Each row is a point on a landscape with many valleys, with its height.
From any point a ball rolls to the lowest of the 2 points nearest to it. It stops when none of these is lower. Distance is the straight distance between rows; heights are no part of it.
lozu: [ 85  96 172 189 133 156 103 109  98  94 142  93  91  93 119  81  87 131
 153 105 212  71 162 188 141 192  94 136 107 123 100  91 114 127 143 155
 127 110  50 120 133 113  99 123 158  96  78 139 155 116 104 165 155 129
 108 191 114 112 106 134  92 164  97  82 149 125 132 173  94 104 132 116
  97 172 146 106 145]  h=189
Mafa: [129  90 148 128 139  92 187 166 133  69 126  63 129 139 122 140  83 115
 129 129 101 145  98 101 160 150 135 171 135 147 117 188  87 127 175  99
 158 128 154 148 105 182 119 157 167 142 154 148 138  90 188 102 182  75
 161  46 125 112 187 128 108 135 132  67 177 183 128 159 135 138 161 116
 147 118 109  79 149]  h=197
Sel: [124 117 114 171 125 146 119 131 127 123 154 154 167 120 117 153 135 118
 136  87 125  88 164 132 153 116  97  52 137 132  96 120 179  86 104 135
 113  56 126  67 176  75 145 123 141 143  76 122 112 117 109 113  44 105
 106 187 162 119  73 123 125 158 142 204 139 121 150 124 127  97 102 103
 135 175 160 119 123]  h=707
Givo: [135 143  98 161 116 160 118 129 135 165 124 155 172 148 134 137 150 112
 131 106 135 117 175 102 137  94 125  71 132 119 130 141 153 122  96 105
  73 107 140  48 188  76 153 105 107 131 130 118 118 111  88  89  83 136
  98 176 119 112  95 143 133 124 160 236 109 130 126 122 109 100 110 119
 159 155 139 137 103]  h=631
Bur: [111 116  88 111 133  82 125 133 204 182 134 216 154 111 129 133 120 131
 122 110 100 180 125 144 156 148  97  85 140  82  88  65 120  75 150 168
 120  69 135  80  97  98 155 140 130 139  82  98  58 162  88 131  80 151
 117 137 103 128  63 115 143  90 138 183 118 131 140 118 158 137  77 140
 118  49 141 149 105]  h=680
fuf: [119 135 150 146 138 145 121 138 106 117  65 122  62 123  97 140 140 173
 159  87 171 121 166 118  87 160 111 127 159 141 166 145 129 142 112 101
 176 154  84 116  96 136 111 115  53  93 114 166 143 122  97 147 174 160
  88 113 117  99 154 112 107 115 134 126 135 176 117 132  77 102 144 127
 133 150 107 119 127]  h=438
tugu: [178 127 101 120 149 114 146 145 235 155 149 162 186 136 144 167 134  95
 114  72  93 120 116 125 169  94 133 131 122 145  84 165 143 123  96 136
 107 128 122 149 155 124 113 150 124 112 135  92  59 109 136  80 109 117
 176 109 157 115 109 142 127 100 182 168 104 144 123 109 189 129 111 126
 158  86 110 148 112]  h=520
zimo: [140 170 130 134  95 143 140 177 108 126  98 107 140 187 142 156 138  81
 125 151 123 159 133  84 162 126 192 159 161 166 145 175  93 142 124  88
 118 180 200 138 182 159 124 144 114 123 167 145 145 134 202  85 194 107
 164  83 121 128 195 105 102  98 158 126 140 152 104 108 122 121 145 137
 182 152 117 103 170]  h=348
somu: [117 119 197 121 165  89 161 125 117  88 132  71  59 110 119 142  90 169
 130 153 158 146 121 118 147 148  98 153 135 118 136 156  92 130 154 124
 147 126 132 158  48 153  99 115 129 108 141 140 149  85 146 132 192 119
  98  85 108 115 114 129  92 154 118  50 187 164 133 205 140 154 135 178
 129  98 133  93 115]  h=472
Diba: [ 92 150 146 152  93 155 106 100  95 106 150  86 139 136 104  86 102 139
 126 111 153 101 126 151 131 155 128 181 127  78 134 103 105 145 140 123
 139 126 106 143 113 159 125 143 164 126 114 155 187 138 138 182 177 135
 123 152 127 116 176 127 105 175  62  71 160  61 140 143  79 132 136 109
 100 138 158 103 189]  h=198
pafeg: [111 142 110  72  93 120 112 109  65 134 179 163 150 121 131 115 118 113
 111 211  62 136  83 140  96 105 164 165 103 106 151  89 146 140 146 135
 125 146 171 174 134 150 167 137 151 179 120  85 149 158 158 184  82 133
 146 124 136 197 150 137 171 119  73 100 127  73 157 143 154 152 153 131
  82  91 161 154 149]  h=436
zar: [166 132 108 113 142 130 146 142 209 188 111 210 166 148 151 165 138 130
 109  93 106 147 153 107 165  95 109 101 120 105 114 120 115 111 106 170
 103 102 137  68 148  86 152 111 126 125 126 107  71 127 103  96 105 150
 122 140 121 108  84 146 132  94 170 217 115 147 137 122 155 121  91 144
 156  87 120 164 107]  h=617
rele: [108 103 124 182 113 107 114 111 127 126 175 135 150 102 134  99 126  95
 140 118 142  99 128 172 132 147  89  81 119 103  71  84 160 106 105 182
 125  63 107 117 131  77 115 160 155 136  64 124 119 135  91 160  48 136
 109 187 150 125  74 135 121 139 103 119 147 102 144 132 149 114  98 118
 110 130 153 115 121]  h=787
dokov: [159 172 146  62  99 162 141 104  77 136 135 157 117 153 123 113 150 162
 112 176  76 140 129 102  84  97 182 115 128 141 173 123 138 166 134 126
 108 169 172 141 164 153 143  80 147 159 180 118 167 190 126 134 132 135
 105 142 125 180 147  89 150 145 100 149 111  99 123 105 105 139 141 120
 149 145 147 140 173]  h=511
mez: [100 131 160 133 106 140 111 104 100 102 176  71 141 112 114  82 101 141
 114 129 161  76 133 189 153 141 109 192 114  90 129  96  95 145 148 153
 139 122  75 145 102 150 114 146 172 115  99 130 176 131 133 184 159 123
 117 165 128 123 161 138 120 169  69  42 168  78 129 167 100 141 121 125
  87 121 142 122 165]  h=109
tel: [146 179 176 106 151 137 121  89  65 149  93 108  41 132 121 124 130 165
 118 157 157 158 161 142  76 123 147 119 142 126 171  93 114 147 130 156
 127 154 130 159  29 150 109  80  96 149 161 159 169 136  99 177 187 139
  71 153 109 144 113 114 123 136  89  99 119 108 133 159  75 162 164 162
 101  93 178 144 182]  h=357
Duba: [107 106 131 184 119 131 114 120 130  89 174 142 167  93 113 113 129  96
 145 104 134  86 133 153 140 144  95  70 128 132  75 104 184  93 113 153
 135  60 115  96 154  79 127 150 164 144  63 138 110 114 112 142  29 112
 128 179 169 126  78 127 119 156 124 152 156 105 141 119 134 109 114  91
 124 173 155 105 133]  h=755
tep: [ 86  89 129 173 120 164  91 123  78  99 109 135  93 103 100 117 121 135
 165  72 181  96 151 133 103 174 102 115 136 138 136 125 139 105 143 111
 148 137  71 102 157 112 120 136 128 102 108 158 160 105 107 150 144 146
 125 167 123 108 131 115 110 168 120 121 142 151 127 126  71  80 148  92
 126 190 122  84 144]  h=171
rom: [148 149 130  83 147 162 140  99 110 160  96 153  98 159 149 145 152 166
 112 145 118 153 161  98  96  99 133 101 133 148 178 122 143 142 108 140
 119 143 148 115 105 110 138  65  86 152 190 146 138 155  78 111 136 169
  78 146  87 148 105 104 134  82 153 188  95 127 131 128 110 134 146 155
 140 125 110 197 116]  h=115
Faded: [130  88 141 136 113 134 154 141 192  85 135 115 156  93 129 129 121 119
 143 116 131  99  98 130 134 148 100 159 121 143 103 140 147 145 123 103
 158 117  97 143 149 111 111 168 152 102 125 133  87 119 130 106 128 122
 181  98 153 117 139 155 121 150 151 123 138 151 124 104 166 135 140  87
 149 144 100 116 108]  h=160
rasug: [100 117 106  86 160  89 108 133 120  77 188  84 128 103 121 118  87 130
  98 159 106 154  85 179 150 114 114 180  74 107 142 106  75 135 144 147
 154 172 101 175  86 164 111 147 135 145 101 102 142 111 185 155  92  94
 185  93 147 149 153 143 158 147  55   6 142  79 141 138 171 151 128 148
  70 109 150 106  86]  h=637
febo: [156 109 132 115 117  88 171 173 111  91 123  82 148 179 129 163 103  88
 107 141  88 150  78 106 174 130 169 144 133 149 111 201  82 130 161  90
 142 145 166 143 157 183 121 162 151 147 160 137 136  92 220  75 179  68
 161  58 135 124 176 126 105 116 137  74 162 192 117 163 140 139 156 121
 159 119 105  99 154]  h=80
tikeb: [147 141  94 111  94 136 137 107 122 172 134 170 188 121 141 103 158 137
 106 166  83 104 125 114 127  99 152  68 144  93 101 103 149  95 118 142
 103  73 163  80 137  99 184  97 161 148 131 111 124 173 120 122  59 160
  96 163 128 163  83 138 178 127 162 206  93  93 141  92 135 113  88 128
  94 100 155 168 136]  h=62
bopub: [127 133  99  56 101 100 118 109  72 162 169 188 154 128 149 118 122 123
 116 213  38 174  84 138  95 106 192 128  97 138 156  98 171 127 158 132
 128 148 190 187 134 150 168 112 144 183 124  77 126 148 166 158  75 144
 160 112 116 206 132 133 188 115 101 128  99  93 142 133 152 143 160 145
  79  74 158 176 141]  h=388
sogo: [105 132 130 123  95 117  99 107 109 135 193 131 155 103 131 105 118 109
 119 163 116 105  88 154 109 134 109 161 106  75 114 100 131 130 133 144
 138 125 121 147 127 125 131 161 155 137 102 118 146 147 139 169  99 134
 128 164 142 156 131 143 136 125  81  93 137  73 137 132 153 149 127 130
  98 111 137 147 128]  h=531
mavi: [119  95 155 148 138 107 178 155 131  67 110  62 115 130 122 140  93 134
 154 129 127 144 132  80 152 148 119 180 166 143 128 179  87 125 164 106
 156 117 148 141  94 168 123 137 162 133 155 172 138  99 158 113 196  92
 168  61 114  95 209 113 103 159 131  70 170 165 120 146 116 119 153 109
 155 141 115  50 163]  h=288
Ver: [109 148 156 157 141 159  90 117  71 129  89  94  48 110  86  87 125 162
 154  75 195 101 166 157  97 165 132 136 148 101 155 104 103 126 128 129
 142 147  63 127  63 162 110 115 102  95 116 172 171 112  99 190 180 156
  95 154 126  94 165 128  93 145  95  90 157 120 134 146  59  97 145 118
 106 133 160 105 167]  h=190
Der: [101 100 103 147 143  83 146 128 187 157 150 190 140 107 112 123 126 116
 139  99 132 153 138 164 160 147  93  68 124  96  50  47 132  88 134 189
 116  57 117  86  96  82 137 153 142 127  57  86  82 149  67 151  59 138
 120 161 120 122  60 109 131 115 109 149 128 121 141 131 154 119  77 135
 110  62 160 123 100]  h=717
sigu: [116 128 113 158 106 163 145 173 108 115  82 117  99 129 119 150 149 137
 167  99 163 105 171  96 118 134 127 164 176 154 172 156 106 130 131  89
 154 146  99  97 152 140 137 127 113  94 126 160 150 103 137 121 203 133
 155 118 133  67 205 121 124 144 149 102 147 159  92  94  80  78 166 112
 157 176 111  60 141]  h=461
supor: [128 168 174 139 156 148  96 104  73 138  89  81  36 123 105 112 118 171
 137 109 187 127 168 152  95 144 138 139 150 107 165 103  95 149 130 149
 126 146  91 151  32 160  95  97  99 118 141 160 165 131 100 188 188 147
  73 148 124 105 139 118  95 137  87  93 146 113 127 160  70 131 148 148
  98 110 179 126 172]  h=282
zev: [162 151 130 154 101 154 127 164 122 116 112 112 138 168 138 153 126  69
 125 135 143 148 144  85 144 123 156 156 157 160 142 173 112 138 109  96
 115 170 162 148 177 134 108 138  83 111 159 141 121 124 176  79 198 122
 165  95 116 104 172 100  93  86 190 141 120 170  92 110 136 124 143 145
 191 148 105 116 142]  h=410
rikig: [129 140 171 136 153 147 119 135 106 107  77 102  65 120  98 143 120 174
 151 111 162 148 157 108 101 155 106 133 157 135 164 156 113 132 123 120
 172 145 117 143  61 143 104 109  70 106 133 176 153 111 112 143 195 146
  89 108 110 108 151 100 103 124 134 104 152 154 127 139  89 136 144 141
 136 138 116 115 135]  h=488
pafev: [ 90 110 164 171 127 158  91 117  90 108 111 109  83  95  90  97  95 149
 166  90 193 100 151 144 109 176 100 130 129 111 122 120 120 126 131 121
 149 140  68 125 114 116 110 129 120  79 102 156 159 117  97 158 172 153
 107 158 109 104 131 123  88 162 106  92 140 138 139 144  89 115 144 105
 110 161 141  89 140]  h=49
vigu: [123 131 110 134 118 155 108  87  59 145  99 133  79 134 120 101 160 133
 133 104 143  98 175 125  77 121 135  65 136 118 150 118 155 124 111 114
 104 129 105  82 137 110 151  97  91 140 159 137 164 166  71 147  98 150
  66 186 117 144 101 117 137 115 132 198  80 116 129 119  75  99 132 105
 128 162 123 148 137]  h=277
Vop: [116 162 109 140  88 170 109 147 104 141 107 134 132 145 125 133 175 133
 136 119 146 107 142 100 107 139 136 134 152 138 173 139 127 151 127  77
 117 165 120 105 192 135 141 131 114 104 146 136 159 145 129 127 164 134
 121 143 118 115 170 115 116 150 136 155 123 120 112  90  95 102 143 114
 157 191 111 101 138]  h=481
Rini: [ 84 115 120 115 166  98 105 114 150  78 180  78 127  68 137  92 110 123
 113 136 149 128  82 184 147 133  98 175  71 116 120  80  81 131 137 156
 164 167  72 155  94 147 106 157 156 124 106 103 115 126 152 161  72  81
 197 118 157 141 151 135 166 142  69  19 126  73 124 118 183 145 100 118
  64 125 131 103  75]  h=601
fiz: [148 167 132 118  98 104 158 155 100 122  95  96 142 205 138 157 146  95
 115 162  93 172 107  98 172 102 216 145 141 164 150 188  84 159 137  78
 121 166 206 132 186 180 112 141 122 140 172 137 151 125 212  88 186  99
 137  70 114 141 183 123 119 124 124 116 157 153 112 133 119 143 140 130
 174 147 127 113 173]  h=278
terib: [143 139 105 160 119 143 133 137 144 154 133 167 176 141 122 149 147 117
 126 101 109 103 159 120 156  95 104  54 131 120 101 117 156  98 101 128
  89  72 138  45 188  74 165 107 134 135 101 106 110 127 101  99  55 122
 103 179 133 111  79 141 138 140 155 231 124 122 148 124 133 102  84 118
 143 145 165 131 110]  h=668
zuzu: [144 103 138 145 120 139 132 128 186 125 139 134 172 108 138 135 144 127
 136 109 114  99 103 122 138 136 101 136 133 128 102 142 158 144 115 104
 127 107 107 134 164  90 114 153 136 111 126 126  95 124 126 105 125 128
 146 128 153 116 123 148 116 139 158 144 125 153 123 112 151 126 124  98
 154 160  99 133 106]  h=30
nopo: [167 155 131  86 156 140 150 122 110 154  86 128  96 176 138 155 158 153
 115 152 128 170 158 109 105  96 149 117 144 183 174 141 139 153 111 127
 129 163 156 124 110 121 110  70  72 147 195 154 138 139 102  86 158 160
  80 120  94 146 114 114 120  74 157 165 104 139 118 134 106 148 147 180
 154 127 106 185 120]  h=31
Vod: [157 121 118 138 117 144 128 132 177 154 159 159 204 124 149 135 154 105
 123 103 106  96 123 109 150 118 108 118 125 127 101 142 160 150  99 102
  88 103 124 112 192  89 134 150 136 120 122 113  98 125 122  99  94 118
 131 151 149 116 119 153 119 143 161 184 119 136 119 110 143 122 117 108
 158 146 115 128 109]  h=167
belik: [160 176 106 110 102 170 136 117 124 174 133 151 166 149 148 109 147 142
 107 180  88 113 153  88 106  90 176  95 131 118 146 132 144 151 118 102
  50 137 188 105 175 120 154  80 139 140 186 102 137 175 101  81  93 157
  97 166 108 158 124 118 149 105 160 228  96  97 119  93 124  98 127 128
 164 143 125 150 125]  h=591
tuz: [112 150 138  87  95 128 111 116  81 118 173 147 140 133 116 130 117 124
 113 185  82 123  73 131 113 126 141 176 116  94 140 118 137 148 146 125
 140 155 157 161 128 152 142 148 146 163 125 114 161 149 156 169 122 126
 128 121 130 179 160 138 136 139  69  86 150  74 161 139 142 161 150 123
 113 105 152 157 156]  h=480
banor: [126 124 103 152 100 147 121 106  94 155 125 149 145 132 135 108 140 115
 120 147 109  95 158 131 113 106 147  46 137  93  97 107 156  94 112 145
 110  56 150  73 142  83 176  93 157 143 130 117 142 154 103 132  60 159
  69 194 134 138  70 128 170 133 147 202  94  92 155 119 113 106  83 118
  92 129 162 165 135]  h=163
Luno: [ 88 148 118 152  82 163  94  99  77 114 121 107 132 155 108  78 133 126
 135  91 128  98 138 143 121 172 154 151 124 101 141 118 116 134 142 108
 146 123 122 117 155 155 153 154 180 134 129 161 202 137 145 188 158 135
 131 141 136 127 184 128 114 198  49  93 150  50 147 108  48 104 145  76
 110 171 149  79 211]  h=291
Topa: [114 155 112 138  81 160 102 120  84 129 131 134 142 148 123 117 169 138
 127 124 126  83 127 108 104 144 147 121 147 122 146 135 129 143 134  91
 114 155 125 104 198 123 154 130 145 125 149 137 183 164 135 134 132 125
 116 151 127 148 149 123 125 171 110 150 119  94 120  90  88 116 129  92
 143 190 118 112 154]  h=435
ladel: [138 178 177  90 133 135 135  90  69 135 104 108  69 141 115 124 132 153
 119 178 128 169 128 131  81 107 159 127 140 127 171 114 129 151 135 147
 127 166 159 152  71 152 120  81 119 144 168 151 172 141 116 158 182 134
  85 138 116 164 131 115 125 153  82 110 121  98 141 140  79 173 161 153
 118  98 192 132 188]  h=406
Kal: [116 134  90  68 125  92 120 109 108 182 163 182 169 124 153  97 120 123
 119 191  66 181  97 122 103 121 168 109 111  96 140  83 168  95 154 149
 108 113 188 185 108 149 176 110 139 192 124  91  92 156 143 148  66 156
 148 136 106 185 114 135 193 113 123 150  87  86 128 118 166 131 114 170
  64  60 163 181 134]  h=328
suf: [115 128 113 170 104 152  98  96  62 144 125 129 109 129 132  97 135 112
 127 129 133  87 164 143  95 120 132  69 133 105 115 117 165 103 123 128
  96  83 131  85 148  87 157 105 142 137 134 138 158 153  93 137  76 147
  69 195 136 134  79 119 147 143 130 194  96 105 157 122  86 113 106 106
 115 158 151 157 139]  h=244
vopa: [176 106 121 141 144 130 166 142 222 108 139 133 148 143 141 164 116  87
 116  88 127 126 123 108 181  91 139 127 127 159  85 176 139 133  98 125
 120 134 129 168 147 133 103 150 115 109 141  93  66  90 149  68 129 116
 199  89 154 111 111 135 120 105 197 134 110 175 103 114 199 119 123 132
 176  92 108 152 108]  h=463
Kiz: [159  95 164 124 139  95 157 144 147 116 105 101 101 138 132 162 105 124
 115 142 114 158 102 117 141 117 111 147 127 148 118 180 128 114 134 117
 151 133 140 159 105 142 108 139 118 123 161 137 125 103 167  88 176 112
 125  65 135 121 101 127 102 115 166 100 143 183 147 160 152 162 134 162
 163 117  94 134 106]  h=317
nudo: [148 139 136 136 120 165 126 141 147 136 118 124 157 153 145 154 139 119
 117 123 139 130 144  88 133 117 120 152 138 146 147 160 132 153 106 102
 107 146 142 149 177 112 113 125  96 107 148 134 122 133 140  90 176 138
 128 120 126 110 142 120 103 102 169 165 119 156 119 109 132 131 128 141
 174 163  95 152 111]  h=478
Kodek: [117 120 126 151 137 160 117 128 137 149 113 150 145 148 135 135 143 131
 142  90 152 119 166  97 130 113 102  93 125 130 138 143 152 144 100 109
 106 112 114  93 176  90 138 110  86 116 131 124 118 108  88 108 121 152
  97 160 118 100 108 123 110 124 155 195 104 158 118 118 103 106 119 117
 158 176 102 146  94]  h=584
Fab: [126  80 137 155 148 114 176 151 224  67 110 103 111  84 130 132 125 110
 160 111 152 107  87 138 133 141 118 160 114 156  80 154 147 129 123 134
 156 117 112 167 110 130 108 171 144 100 115 124  58  96 121  94 130  93
 203  58 148 111 121 181 121 118 163 115 131 161 124 130 201 147 133  97
 136 110  94 124  99]  h=294
Gisut: [166 156  98 121 117 136 121 131 168 180 153 169 207 137 159 136 155 109
 109 136  80 105 120 103 145  99 136 112 126 115 107 149 144 137  99 118
  75 100 154  99 186 103 150 140 142 139 135 107 113 145 132  98  76 122
 127 158 129 133 114 152 140 125 166 201 113 107 128 108 154 117 112 116
 154 119 127 140 119]  h=261
Soz: [103 131 115 148  75 157  93 119  83 107 151 123 166 140 109 108 132 121
 129 115 125  88 109 135 123 175 130 139 133 110 119 127 127 133 141  90
 133 131 114 107 184 123 144 160 166 132 121 153 173 137 141 156 131 128
 124 154 133 144 152 129 122 180  84 119 146  88 135 101  81 121 139  75
 125 188 128 102 169]  h=375
Vune: [163 174 159  65 120 148 143 105  63 130  96 139  75 140 115 114 147 157
 116 169 102 173 141 118  64  99 182  91 138 136 190 117 146 151 137 149
 130 169 156 132 113 157 120  54 126 159 180 152 168 176 120 149 157 144
  91 155 130 180 148  80 146 153  90 124 111 112 121 117  82 156 169 152
 130 116 173 126 195]  h=458
Sen: [125 150 137 112 135 161  97 103  90 150  92 147  85 144 119 129 153 163
 123 117 137 122 150 110  74 127 120 108 133 126 162 127 147 142 104 125
 131 142 119 112 105 120 132  90  75 128 167 156 149 156  79 133 137 160
  71 151 104 135 116 106 117 109 138 168  94 127 132 122  88 128 139 124
 135 145 112 164 123]  h=199
kobak: [161 142 119  90 114  85 147 156  96 110 110 101 148 196 141 160 127 106
 101 163  72 152  69 122 167 100 195 144 115 151 132 193  94 155 144  80
 129 154 182 137 169 183 123 162 138 144 157 113 146 106 230  84 162  84
 136  57 127 145 162 139 122 108 118  84 155 170 133 146 137 160 145 129
 155 112 117 128 150]  h=185
dito: [128  84 116 149 176  84 169 159 217  73 120  88 104  98 132 136 107 108
 141 121 132 130  73 143 129 151 128 156  98 164  87 174 136 108 136 138
 160 145 130 193  91 160 110 152 147 116 114 120  64 100 134  88 113  82
 196  37 152 120 107 159 113 105 163  91 136 155 126 139 208 157 140 113
 133  93  96 114  84]  h=373
Vupo: [101  78 130 174 125 158 114 147 115 112  90 153  99 110  98 141 132 126
 175  82 190 100 175 114 107 146 106 118 138 161 141 136 161 132 122 100
 142 129  69  90 163 106 113 124  88  96 116 137 131  94 101 126 153 152
 139 153 120  87 128 120 121 144 136 146 135 184  97 121  85  82 154 102
 137 199  91  98 101]  h=285
telu: [157 168 121  85  89 157 132 115  99 161 145 153 158 153 148 116 153 157
 104 186  76 118 131  93 111 106 173 113 125 130 148 131 152 167 125 108
  80 141 174 129 182 141 157  88 152 152 178  99 147 191 127 106 109 139
 101 152 117 180 131 113 148 130 132 191 109  97 116  98 128 126 133 121
 158 145 121 149 140]  h=556
dege: [111 115 113  77 163  64  82 118 106 127 167 104 123 107 147 113  91 132
  95 164 114 158 100 181 129 129  99 170  83 119 137  56 122 108 161 195
 130 142 106 184  79 144 119 138 152 174  99 101 114 113 151 181  94 118
 161 128 152 159 134 126 180 123  63  32  95 111 125 123 161 162  99 173
  31  96 134 169  97]  h=598
kevu: [149 147  81  58 133  91 121 123 167 202 152 194 189 126 152 124 134 130
 117 167  46 168  95 117 127 106 157 113 124 108 137 117 162  81 147 148
 103  94 184 132 118 142 160 119 148 171 137 100  82 155 150 129  64 142
 144 123 118 164 107 146 187 107 155 186  89  97 128  99 165 123  98 132
  83  65 139 167 113]  h=256
taki: [106 110 151 147 146 152 115 131 112 135  70 144  72 121  98 154 149 156
 168  64 176 109 186 122  85 147 106 118 134 152 147 138 148 141 108  94
 163 143  66  93 116 124 115 115  39  96 106 153 127 109  83 145 161 167
  97 128 113  96 132 113 111 112 131 143 122 187 100 137  72  83 156 121
 138 152  91 149  93]  h=383
Ras: [140 101 156 113 143  80 149 134 164 135 126 111  95 110 146 152 105 139
 121 146 112 148  87 137 136 134 100 157 103 129 107 141 134 106 136 132
 147 129 139 185  72 130 107 133 115 118 130 119 113 105 146  99 155 130
 124  75 128 135  86 145 108 125 139  83 153 151 157 163 182 154 137 189
 140  98 106 130  84]  h=385
bomez: [114  99 137 159 128 132 156 161 120  71  85  99  98 114 101 131 105 150
 163 110 158 125 159  92 128 146 104 181 177 142 145 153 100 121 142 109
 165 118 111 115 105 141 126 125 142  88 130 171 138 100 135 120 215 114
 174  95 124  74 204 110 117 163 150  84 147 171 115 119  93 101 157  97
 149 159 108  55 145]  h=387
kod: [179 139 141 118 146 120 150 135 105 141  80  97  92 188 127 170 155 125
 118 158 152 173 139 103 136 102 155 116 147 195 169 173 104 140 115 120
 136 158 171 127 112 135 105 108  67 138 186 161 145 119 143  82 184 128
  87  83 106 123 130 113 106  69 174 136 125 173 102 151  99 155 141 200
 163 121  99 151 129]  h=150
Maru: [170  93 142 128 137 114 164 152 185 103 110 115 131 135 147 160 104 108
 117 107 122 124 128 114 155 110 118 140 133 157 104 191 141 127 111 117
 133 128 124 165 134 129 103 138 119 111 148 115  81 111 159  78 165 106
 166  77 149 121 117 127 103 105 193 123 118 187 125 131 178 135 127 144
 174 122  89 147 106]  h=397
Vusur: [113 150 105 150  89 174 128 164 102 131  80 135 121 150 129 138 170 107
 151 103 170 104 165  96 100 133 143 147 166 147 179 138 119 140 115  79
 133 164 111  99 184 131 140 141 103 103 137 145 152 107 125 118 184 140
 141 135 118  86 194 130 117 128 152 132 147 141  94  86  87  78 160 121
 162 180 106  71 141]  h=507
geka: [166 119  87 113 153  94 156 146 249 161 131 210 179 141 128 158 142 123
 115  69 108 137 126 139 178 108 112 113 116 138  80 122 127 113 112 159
 115 119 114 106 137  99 131 144 131 111 116  83  57 122 101  87  90 119
 163 119 149 102  93 140 128 100 176 194 110 150 128 108 168 133 109 114
 156  62 109 142 123]  h=570
sini: [ 74 116  99 141 193 104 124 113 217 113 169 106 128  68 147 108 135 118
 148 101 179 147  74 173 139 144 106 131 105 141  85  82 122 142 138 150
 141 133 106 151  88 119  97 167 152  92  64  97  67 115  96 128  54  79
 191  94 140 110 116 159 159 116 108  94 117 112 126 110 200 165  91  89
  91 106 126 101  72]  h=518
rupo: [173 109 162 120 147 102 152 142 112 118  82  88  93 173 119 163 122 118
 117 143 141 175 118 103 148 117 131 128 146 171 148 191  98 126 129 118
 146 151 160 137 106 141 109 132  87 126 171 153 147  98 165  95 194 112
 101  68 122 114 130 111 102  88 172 109 135 195 120 162 116 166 132 180
 163 123  89 134 123]  h=235
Tinis: [103  97 121 182 135 108 138 122 152 139 150 155 125 112 125 119 124 111
 148 101 153 126 157 170 143 137  92  59 112 103  52  57 148  91 104 196
 121  44 116  94 108  73 125 132 147 128  46 106 112 129  75 158  60 134
  91 181 132 118  49 116 115 131 110 137 140 111 149 149 139  95  85 133
 118 101 159 123 113]  h=752
tudi: [ 97 103 159 158 104 134 107 101 102 103 168  83 125 104 128  70 104 129
 125 122 182  63 144 211 146 164  96 163  97 105 107  89  94 138 141 170
 135 107  53 132 117 122 109 149 174 112  86 130 166 127 111 185 140 127
 102 192 125 128 128 145 115 156  86  61 158 100 128 175 107 127 113 126
  78 142 130 124 150]  h=191
tor: [ 96 112  93 149 209 101 142 150 218  96 141  79 113  62 143 119 116 116
 152 118 151 149  62 155 134 148 123 150  94 154  95 131 120 126 147 131
 144 154 127 197  90 151 107 155 150 115  83 108  58 112 124 110  83  74
 206  56 148 107 106 172 143 106 133  78 127 114 134 123 211 166 121 107
 106 104 110  99  64]  h=451
rogo: [111 121  94  75 181  64  82 123 115 107 173  97 131 101 131 123  80 134
  96 176  97 185  82 175 149 113 110 158  68 115 154  83  90 125 157 158
 137 168 112 179  95 151 121 130 142 169  91  94 132 103 187 167  92  96
 192 108 149 160 137 130 176 133  44   7 101  98 136 131 162 168 123 160
  54 107 149 128  82]  h=629
Fofu: [131 111 201 139 166 109 145 146 124  92  95  82  71 119 111 147  96 165
 143 138 157 162 139  97 126 153  91 141 164 143 149 181  98 124 140 118
 167 132 136 141  55 143 100 112  97 103 141 168 133  94 125 132 197 123
 100  79 105 100 132 118  91 130 146  94 177 179 124 182 110 149 148 158
 146 133 112  96 124]  h=530
tago: [144 122 111 103 133  99 144 128 210 187 120 222 152 129 141 148 128 146
 117 110  90 163 130 118 150 122 108  99 135  92 106  89 123  85 144 180
 115  80 143  80 104  97 162 116 128 136 119 114  72 147 101 129  99 162
 114 130 108 134  71 125 146 103 153 203 105 131 145 124 146 122  82 146
 123  58 127 177 112]  h=653
lonel: [ 74 106 114 138 168 100 117 115 178  85 176  87 122  59 153  91 131 116
 128 121 170 131  73 186 150 148 105 152  91 135  98  81 101 138 133 149
 150 160  75 149 103 141 101 171 157 103  87 109  89 120 118 151  49  86
 197 113 146 128 136 145 167 137  82  54 126  88 119 113 200 143  89 112
  71 129 129 102  83]  h=568
Vef: [142 126 142 138 145 159 128 133 151 143 100 132 128 154 134 149 136 135
 132  94 155 138 172  98 124 110 107 130 133 147 142 153 143 148  93 109
 127 129 122 119 140 102 123  99  59 107 140 140 116 117 102  99 157 159
 107 129 119  99 115 119 109  83 165 172 103 171 108 127 114 118 133 145
 169 162  86 172  99]  h=534
repaz: [102 131 114  98 120  94  93 118  98 141 189 126 142  99 134 100 114 109
 102 173 109 120  91 163 116 118 116 182  93  86 130  75 109 120 141 171
 123 139 109 170 105 142 131 166 144 151 106 103 136 142 145 178  89 131
 150 150 152 148 141 137 164 128  64  62 126  79 130 134 161 153 114 155
  63 104 138 156 108]  h=563
mim: [167 161  74  86 119 124 132 133 165 202 160 195 209 121 151 133 156 132
 107 161  61 117 113 115 145  98 160 106 132 112 116 131 135 107 124 129
  83  90 176  81 158 119 173 128 153 155 133  97 102 169 139 113  48 135
 131 145 124 148 114 149 179 107 172 211  95  92 131 100 163 114  90 123
 116  91 144 150 114]  h=172

Where does a ball stop that starts at each point below?
sogo -> mim
Vop -> mez
rikig -> pafev
Rini -> zuzu
zev -> febo
Duba -> febo
dokov -> pafev
Fofu -> nopo
Der -> nopo
Vusur -> febo

Call two points neighbours if one is among the 2 nearest of the other. Go from one point of each pair to the other, from neighbour to neighbour, staying as low as possible. Name the highest point that can't be avoided.
pafev and mez -> tudi
mim and febo -> Fofu
mim and zuzu -> Gisut
febo and pafev -> Vusur
nopo and mim -> vigu

For each start below, name every point that the ball comes to, in order.
rele -> Tinis Der Bur tago zar geka tugu vopa Maru Kiz rupo kod nopo
rasug -> Rini lonel sini tor dito Fab Faded zuzu
telu -> dokov Vune ladel tel supor Ver pafev
Vef -> nudo zev zimo fiz kobak febo
dege -> repaz sogo tuz pafeg bopub Kal kevu mim
